Each row is a point on a tangle of strands that fork and nearly touch. The rows are in no order.
Two points are linked if the straight distance between their rows is under 59.2. Some points are linked to none.
feka: [  8 -23 -29  14   4  14  -9 -32 -29  -7  19  -2  -6 -44 -17  51  11 -23
 -28  25   9   8]
pusu: [-15   2 -16   9 -12  -6   6  37  15 -29  10 -19   5  20  10 -11 -33 -13
  -1  -7  -4 -13]
Futu: [-11 -13 -16  10  -4  -7 -23 -17  -9 -14   8 -16   2 -17   7   9  12  -4
 -20   8 -12 -17]
gozo: [-30  -3  -4 -25  17  17  20 -21 -10  37 -12  17 -14  -2   7  29  -3 -27
  -1  -3  38  36]
gaz: [ -1  13  27 -20  -1   9   5  15   9  27 -15  17   1   9  13 -31  -8  -9
  25 -16   9  21]
madev: [ -7 -29  -3   1   5  20   3 -18 -40  -1  19  -2 -10 -20 -17  52   6 -27
  -5  14  35  35]
fivi: [-39  -8  31  -9  16  -7  42  29  14 -10  -3 -25  34  47   9   3 -39   7
   3 -19  -5  -9]
gerom: [ 31 -14   1   7  -4   2   2 -29   0  19 -16 -10 -11 -30   6  -9  30  23
  -3  20 -10   1]
luvob: [ 27  13 -17   1  -6   7 -15  -8   3  11   8  18  -5 -16  10 -14  -5  -2
 -11   4  -8 -11]
lino: [-17  -1 -14  20  13  -6 -21  -5  26 -36   3 -35   9 -12  -7 -15   0  18
 -34   0 -30 -38]
tedad: [ -4  -4  41 -23   5   1  22 -14  -7  34 -31   9   0  -9  12 -16  26  11
  11   3   1  26]
luro: [ -3  -5 -18  -5  24   5   1  -7  21  26  -9  -9  -7 -12  24  -4  -4  14
 -11   2 -12 -15]
kuri: [  7   2 -28  -8  25  11 -10 -18  19  30  -8  12 -19 -35  10   5  15   2
  -8  11  -7  -6]
nal: [ -2  12   5 -13 -12  17  -1 -13 -16  13  -6  33 -17   8 -10  10  -7 -25
  12 -13  43  34]
zepu: [ 10  -7   8  13   3 -14 -15 -12  13 -18  -5 -34  10   2 -10 -14  27  42
 -15  10 -26 -28]
zuf: [-25 -19  10   1  11   2   1  10   1 -11   7 -19  13  11  12  15  -2   5
  -5   4  -1  -9]
rugid: [ 21 -15   4   8   1  -7  -5 -20   4   0 -15 -24  -6 -18  -2 -20  34  38
  -9  19 -22 -11]
tuzer: [ 26  34  -3 -19  -5  16 -10 -10  -1  24   3  46 -24   5 -12 -26   1 -10
  18 -10  13  24]
funit: [ -3 -23  12  -5 -15   4  -2 -32 -27  16  -7   2   1 -11  -2  30  29 -12
  14  15  17  20]
lekog: [ -3  -4  10  -6 -18  14   2   4 -17   0  -1  14  -4   7  -7  15  -7 -25
   7   0  43  32]
Soli: [  4   0   1  -4  16   7  -1  15  25  15   0  -9  10   7  19 -17 -14  13
   3  -4 -12 -16]
tubak: [ -9   8   9 -16   7   3  33  33  27  10  -7   5  11  30  15 -35 -42  -4
  22 -17 -15  -6]
Siguz: [ 14  21  16 -10   9 -15  15  50  28  14  -3  -1  19  30   6 -44 -22  10
  30 -19 -31 -10]
rolo: [-22 -23 -18  17  10  -8 -20  -8  -7 -25  17 -42  10 -13   1  22   3  -2
 -33   5  -8 -20]
vog: [-17 -20  -6  -3  10  -3  21 -24 -21  13  -3 -16  -8  -6  23  26   9   4
 -20   9   7   7]
Difi: [ 11  16  23  -6  -4 -10  -2  29   3  -3   2  19   5   9   6 -30  10  11
  23  -2 -25  -4]
molob: [  8  18  -9  21   7 -16 -20  14  37 -36   7 -33  24   2 -18 -32  -7  25
 -28  -5 -40 -44]
sedot: [ 25  -9 -15  11 -13  13 -36 -20   1  -3  -7  15  -9 -43 -21   2  18  -9
  -2  17   5  -4]
kodo: [ -8  14  20  -4 -15  -9  14  36   7  -2   4   1  25  32  16  -1 -22 -13
  19 -13   4   0]
dipaf: [ 17  11  22  13 -38 -31   4  33 -12 -26  -6  -4   9  15  -2 -12  15   8
  20  -1  -9  -1]
relar: [  6 -12 -30  14  12   6 -10 -32  13   0  -7 -22  -4 -47  -1  15  26   3
 -34  25 -16 -15]
nekil: [ 11  -6 -43   9   4  14 -14 -43 -21  10  11  16 -20 -39 -23  49   7 -28
 -20  12  30  16]
novi: [ 18  16  12   5  10 -19  -6  33  27  -1   4 -16  21  25   2 -36  -7  30
  11 -12 -35 -27]
geg: [-11  21   8   9 -10 -23  24  54  22 -19   0 -14  25  41  10  -7 -32  -1
  24 -21 -18 -17]
pamil: [ 22  13  -8  -3   0  18  -3 -54 -20  25 -13  50 -35 -15 -29  23  19  -5
  14  -3  34  33]
sutat: [ 26   0 -10  22 -20   2 -34 -10   1 -26  -1   7   8 -44 -21 -11  16  -6
 -18  18 -19 -19]
Vonus: [ 30  19   7  -6 -10  16 -10 -41 -19  22 -14  53 -31  -8 -35  -3  19  -4
  28  -9  31  36]
tadi: [-29  -8  -4   2  -3  -8  22  38   0 -27  19 -24  15  34  10  10 -36 -17
  -1  -7   1  -3]
Lav: [ -7 -26 -21  -3   4  -8  13 -34 -27  20  -8  -7 -17 -25   9  39  20  -2
 -18  17  12  10]
falid: [-29 -12 -13   0  28   5  14  -2  30  -9  11 -38  14  25  14   0 -25  14
 -13  -3 -22 -29]
Livet: [ 20  -2 -27   2 -14  12 -32 -41  -8   5  -8  29 -22 -37 -32   9  28 -14
   7  20  11   9]
tuki: [ 21  11  -5  17 -36 -14 -19  14 -14 -24  12  15   3  -4  -3   1   0 -14
   3   1   1  -8]
dasi: [-26 -24 -14  14  19  -8 -10   7   4 -31  18 -55  16   9  -7  18 -13  11
 -33   0  -5 -24]
Rifo: [-28 -17  -8 -11   9   7  20 -11 -22   6  19 -15   0   7  21  30  -8 -19
 -19   4  10  14]
nuzit: [ -1   1  -1   5 -15  -5  -4  34 -13 -17  22   5  21  17   0  28 -18 -22
   3   0  17  -2]
litu: [ -2  -6  -6  14 -22  -5 -20  -2 -15 -20  12  -2   2  -8   5   9   4 -11
  -5   4  -1  -7]
piri: [-16 -17  38 -16  -2  -7  15 -11 -15  12 -24   0   3   2   9  -2  28  14
   8   7   0  12]
pizu: [ 45  -7  19  11 -11   9  -6 -16  -4  14 -11   1 -10 -29  -3 -19  26  19
  16  13  -6  11]
fome: [  5 -11 -20 -13   5  -5  13 -36  -9  37 -24  11 -29 -27   4  20  32   1
  -2  21   8  16]
duf: [-15  -7 -24  -3   2   3  -3  19 -15 -16  32   9  12   8   3  24 -28 -26
 -14   4   3 -11]
kav: [-12  -5 -23  -7  -9   5  -8 -22 -16  -2   1  19 -29 -16   2   4  12 -14
  -7  10   7   9]
Pezen: [-25  -1  19 -19   2   2  17  13   5  16  -3   1  21  27  22   0 -25 -19
  11 -14   8   6]
batu: [ 14  -1  44 -17  15  -1  19  -2  -2  32 -22  -1  -4  -6  10 -38  27  27
  14   0 -18  20]
Rin: [-26  -7 -17  10  36   5  -4 -10  31 -13   6 -30   4  -5  11   0  -8  21
 -24  -2 -30 -35]
rutos: [  8  19   4  15 -29 -22  -4  38  -6 -30  10   8  11  12   4  -2  -2  -5
  11  -4 -11 -12]
zelap: [-24 -14 -35   1   6   4 -10 -17 -19 -12  20  -3 -14 -22   5  24  -1 -25
 -24   9   1  -2]
sapa: [ 25  18  25 -11 -14  12  -3 -20 -17  24  -8  41 -18  -6 -13 -19  21  -5
  29  -6  13  32]
nuza: [ 15  -6  10   2 -31   6  -2  10 -14 -10  -8  13  -6   1 -11   2   2 -11
  11   8  30  20]
Luzup: [  9  16  21  18   7 -24  -8  18  22 -20   2 -31  14  25  -6 -29   7  47
   2 -16 -32 -29]
zuvo: [  3  -1  -7 -22  18   3  10 -19   3  41 -21  15 -23 -20  13  -4  24   7
   1  11  -3  11]
Dup: [ -8   6 -34  -6  -1  10 -13   5 -11  -8  25  30  -6   0  -7  17 -26 -32
 -13  -1  16  -3]
Pobi: [ 20   4   5  24  -9  -5 -30   8  16 -15  -2 -18   4 -19   2 -26   8  13
  -1  -2 -16 -16]
fegem: [-39 -16   8 -17  10   5  23  10 -19   7  12  -6  11  18  17  24 -25 -22
  -4  -8  13  15]
Teto: [ -8  10   6  17  -4 -28   5  31  13 -37   6 -28  18  33  -1  -6 -12  28
  -7 -11 -21 -32]
giv: [-24   7  28  -3  13 -15  36  45  34 -13 -10 -21  31  48   3 -14 -33  16
  23 -25 -17 -18]
fam: [ -3   7   0  22 -14 -28  -8  34   1 -44  10 -14  16  10  -2   1  -5   9
  -8  -2 -18 -28]
tosez: [-12  15  14 -24  -4  10  10  -1  -4  27 -13  30  -7  13   7 -12 -16 -21
  15 -18  27  27]
mufi: [ 15   5 -35   1   0  12 -10 -51 -24  17  -2  36 -31 -19 -31  40   7 -15
 -10   0  44  24]
tofev: [ 39  22  -3  16 -35  -7 -31  12  -2 -11   9  19   4 -10 -11 -17   7 -13
  17  -1  -7  -4]
pefiv: [-36 -17 -18   7  30  -5   6  10  28 -29  13 -48  16  29  -9   3 -32  21
 -23  -5 -19 -39]
Rero: [-32 -17  11   3  17  -3  31  35   7 -25  11 -34  22  37   5  15 -36   7
  -7 -10   2 -10]
Reti: [  6   6  17  11  18 -18 -11  -5  18 -11  -2 -28   4   8  -2 -29  18  51
  -7  -7 -36 -29]
mosud: [ 53  27   3   8 -31  -1 -27   9  -6   2   5  36  -6  -9 -26 -24  15 -10
  30  -3   5  14]
varo: [-13 -23  14  -2  -3  18  10   6 -29 -11  11   3  -2  -3  -9  33  -3 -21
   0  10  36  30]
kupi: [ -1   0 -43  -3  20  10 -16 -21  24  13  -6  -5 -10 -41   5   2  12  -9
 -28  20 -14 -16]
daf: [ 20   2  25  -3 -35  -8  12  21 -17 -11 -11  17   0   8  -8 -13  10   0
  17   6  13  16]
zases: [-12  13  33  -2  18 -19  30  37  33 -12 -13 -28  20  50  -4 -27 -20  43
  10 -21 -19 -20]
toru: [  9 -28  -4  14 -10  10  -7 -27 -44  -6  18   9  -2 -25 -18  53   7 -20
  -4  12  23  17]
lusa: [ 12  32  25  -2 -21 -12  15  42   9   5  -4   9  19  26  15 -19 -17 -10
  30 -21  -2  11]
kago: [-13   8  -9 -18   7  16   1 -30 -12  32 -13  29 -26  -4  -4  21   2 -22
   6  -9  41  34]
tesag: [  5   7 -24  -5 -14  13 -21 -35 -12   5  -3  31 -34 -20 -16   2  22 -20
   5   9  16  18]
zafig: [ 10  26 -26 -19   9  25  -6 -20   5  26   7  46 -24  -1  -6  -3 -10 -15
   2  -6  18  12]
lat: [  4   7  41  -7  18  -1  23  11  11   9 -12 -12  -1  13  15 -43   9  36
   8  -9 -26   5]
deza: [ -1  11 -24 -12   3  16  -4  -1   4  12  13  30  -7   2   9   0 -21 -18
  -3   0   5  -4]
zupa: [-14   1  37  -8  25  -3  28  15  27   3 -17 -26  11  30   8 -30  -6  42
   2 -12 -16  -7]
kalo: [  6  -1  19  -7   3   6  -3   9  12  22 -12  -3   4   5  18 -17  -2   5
  13  -6   5   5]

Follow the links from the first point to the second, and from the first to the third. Name the last point that the two ways share.
Dup / rutos / tosez | lekog
zepu / lekog / mosud | rutos
toru / Siguz / fegem | lekog
Siguz / luro / molob | rutos
tesag / molob / rutos | Futu
tosez / tesag / falid | Futu
molob / madev / mosud | tuki
tadi / zupa / kuri | giv
Rero / batu / fegem | giv

A fork is a point with three links, a tip a point with one. Leave the first point through the second and follow the links. Name the first fork or tip that comes.
nekil / feka | lekog
tosez / gaz | kuri
sedot / Livet | Futu
luro / Soli | nal
dasi / pefiv | molob
mufi / pamil | deza
piri / tedad | giv

A fork is a point with three links. Follow the links from the first point to the second and name the forks in between, in order.
kalo / pusu | kuri kodo giv
Rifo / fam | kuri nal lekog rutos
duf / daf | deza lekog
lusa / batu | kodo giv
varo / mosud | lekog rutos tuki
Rin / pizu | Futu tuki rutos Luzup
falid / kav | Futu
fam / Vonus | rutos lekog

Name the points in between on the shortest way along the links from the first point to the second, in order.
tofev / gozo | tuki rutos dipaf daf nuza lekog nal kago
pefiv / rutos | dasi rolo Futu litu tuki
zases / luro | giv geg kodo Pezen fegem Rifo vog Lav fome zuvo kuri
zepu / madev | Reti Luzup Teto fam rutos dipaf daf nuza lekog varo
